Each row is a point on a landscape with many valleys, with its height.
From any point a ball takes the steepest step (drop divided by distance) to one of its 5 nearest points. It stops when none of these is lower. Distance is the straight distance between rows; heights are no part of it.
Z_518 (h 2.53): [-27, 13, -1, 16, 21, -18, -1, -13, -16]
Z_328 (h 0.80): [72, 37, 14, 10, -4, 62, -35, 7, 19]
Z_265 (h 2.45): [34, 62, 11, 30, -30, 35, -56, 2, 5]
Z_516 (h 0.94): [41, 50, 11, 23, -14, 36, -44, -1, 5]
Z_947 (h 0.84): [-14, -60, -7, -42, 2, -20, 51, 12, -3]
Z_529 (h 1.11): [-13, -9, -5, 5, 16, -16, 19, 0, -18]
Z_899 (h 1.43): [32, 30, 3, 8, 0, 30, -20, -2, 0]
Z_680 (h 2.98): [73, -21, 11, -24, -10, 65, 2, 14, 47]
Z_579 (h 2.13): [-28, 49, 4, 35, -15, -13, -40, -10, -13]
Z_812 (h 1.48): [52, 43, 10, 15, -6, 45, -38, 2, 10]
Z_269 (h 1.49): [45, -29, 5, -23, -4, 31, 19, 13, 29]
Z_96 (h 0.18): [63, 3, 14, -5, 7, 47, -4, 6, 26]
Z_737 (h 3.18): [52, 61, 10, 27, -20, 45, -54, 4, 7]
Z_456 (h 1.98): [11, -39, -2, -25, 5, 4, 34, 11, 6]
Z_276 (h 1.70): [-8, 38, 0, 23, -10, -1, -38, -4, -8]
Z_311 (h 0.76): [69, -3, 13, -14, -1, 58, -2, 10, 35]
Z_585 (h 1.71): [-7, 54, 10, 37, -26, 3, -52, -4, -6]
Z_687 (h 0.74): [-6, -69, -13, -41, -5, -7, 47, 13, 0]
Z_266 (h 1.69): [-61, -1, -10, 15, 25, -46, 12, -16, -31]
Z_332 (h 0.22): [-63, -71, -26, -29, 13, -67, 66, 10, -35]
Z_408 (h 2.12): [18, -60, -1, -47, -7, 6, 39, 14, 13]
Z_495 (h 3.47): [31, -15, 3, -14, 7, 21, 20, 12, 12]
Z_488 (h 0.61): [57, -16, 8, -22, -1, 44, 7, 10, 34]
Z_454 (h 0.64): [-41, 26, -1, 22, 11, -31, -16, -17, -21]
Z_233 (h 3.37): [-40, 34, 3, 31, -6, -25, -27, -15, -12]
Z_601 (h 3.97): [60, -47, 4, -45, -20, 57, 12, 18, 43]
Z_41 (h 5.56): [13, -11, 6, -3, 14, 2, 15, 0, -1]
Z_791 (h 0.75): [-13, -38, -7, -17, 7, -23, 43, 6, -10]
Z_678 (h 1.47): [40, -18, 5, -20, 3, 27, 13, 6, 17]
Z_598 (h 1.08): [80, 13, 16, -11, 1, 63, -16, 8, 33]
Z_845 (h 3.32): [-15, 18, 3, 16, 11, -8, -5, -5, -15]
Z_243 (h 3.49): [-66, 48, -3, 31, -15, -50, -40, -13, -9]
Z_412 (h 2.41): [-55, -50, -21, -11, 18, -57, 56, -2, -27]
Z_312 (h 0.20): [-37, -65, -20, -33, 6, -42, 60, 11, -25]
Z_948 (h 4.94): [78, -47, 13, -42, -26, 82, -3, 17, 56]
Z_198 (h 0.33): [54, 5, 6, -7, 4, 37, -1, 5, 15]
Z_240 (h 3.17): [43, -53, 1, -44, -17, 43, 18, 14, 39]
Z_142 (h 1.50): [20, 61, 12, 30, -25, 25, -52, 1, 3]
Z_404 (h 2.79): [-56, 22, 3, 25, 12, -44, -11, -22, -22]
Z_297 (h 0.77): [-31, -37, -12, -12, 17, -34, 48, 0, -18]
Z_337 (h 0.88): [1, -32, -3, -16, 7, -12, 35, 5, -1]
Z_580 (h 0.71): [-78, -19, -22, 8, 35, -67, 34, -13, -27]
Z_280 (h 0.86): [-30, -8, -12, 6, 23, -30, 24, -9, -19]
Z_982 (h 2.92): [-79, 3, -13, 18, 24, -61, 8, -20, -33]
Z_494 (h 2.65): [-70, 22, -4, 19, 15, -53, -12, -18, -25]
Z_547 (h 2.80): [-47, 46, 5, 37, -22, -27, -49, -10, -5]
Z_918 (h 1.55): [12, 47, 6, 23, -8, 9, -35, -7, -9]
Z_735 (h 3.79): [31, -51, -1, -42, -14, 29, 26, 13, 28]
Z_376 (h 6.74): [58, 74, 15, 32, -51, 48, -72, 7, 14]
Z_50 (h 3.33): [-92, 34, -5, 25, -5, -65, -31, -19, -16]
Z_723 (h 3.14): [-96, 15, -14, 20, 20, -73, -8, -23, -25]
Z_485 (h 3.85): [-71, -57, -22, -7, 26, -68, 55, -1, -33]
Z_517 (h 3.50): [6, 17, 0, 12, 10, 2, -2, -6, -12]

Where does a ball stop that starts at each point below?
Z_412 => Z_312
Z_899 => Z_96
Z_485 => Z_312
Z_723 => Z_580
Z_376 => Z_516
Z_276 => Z_516
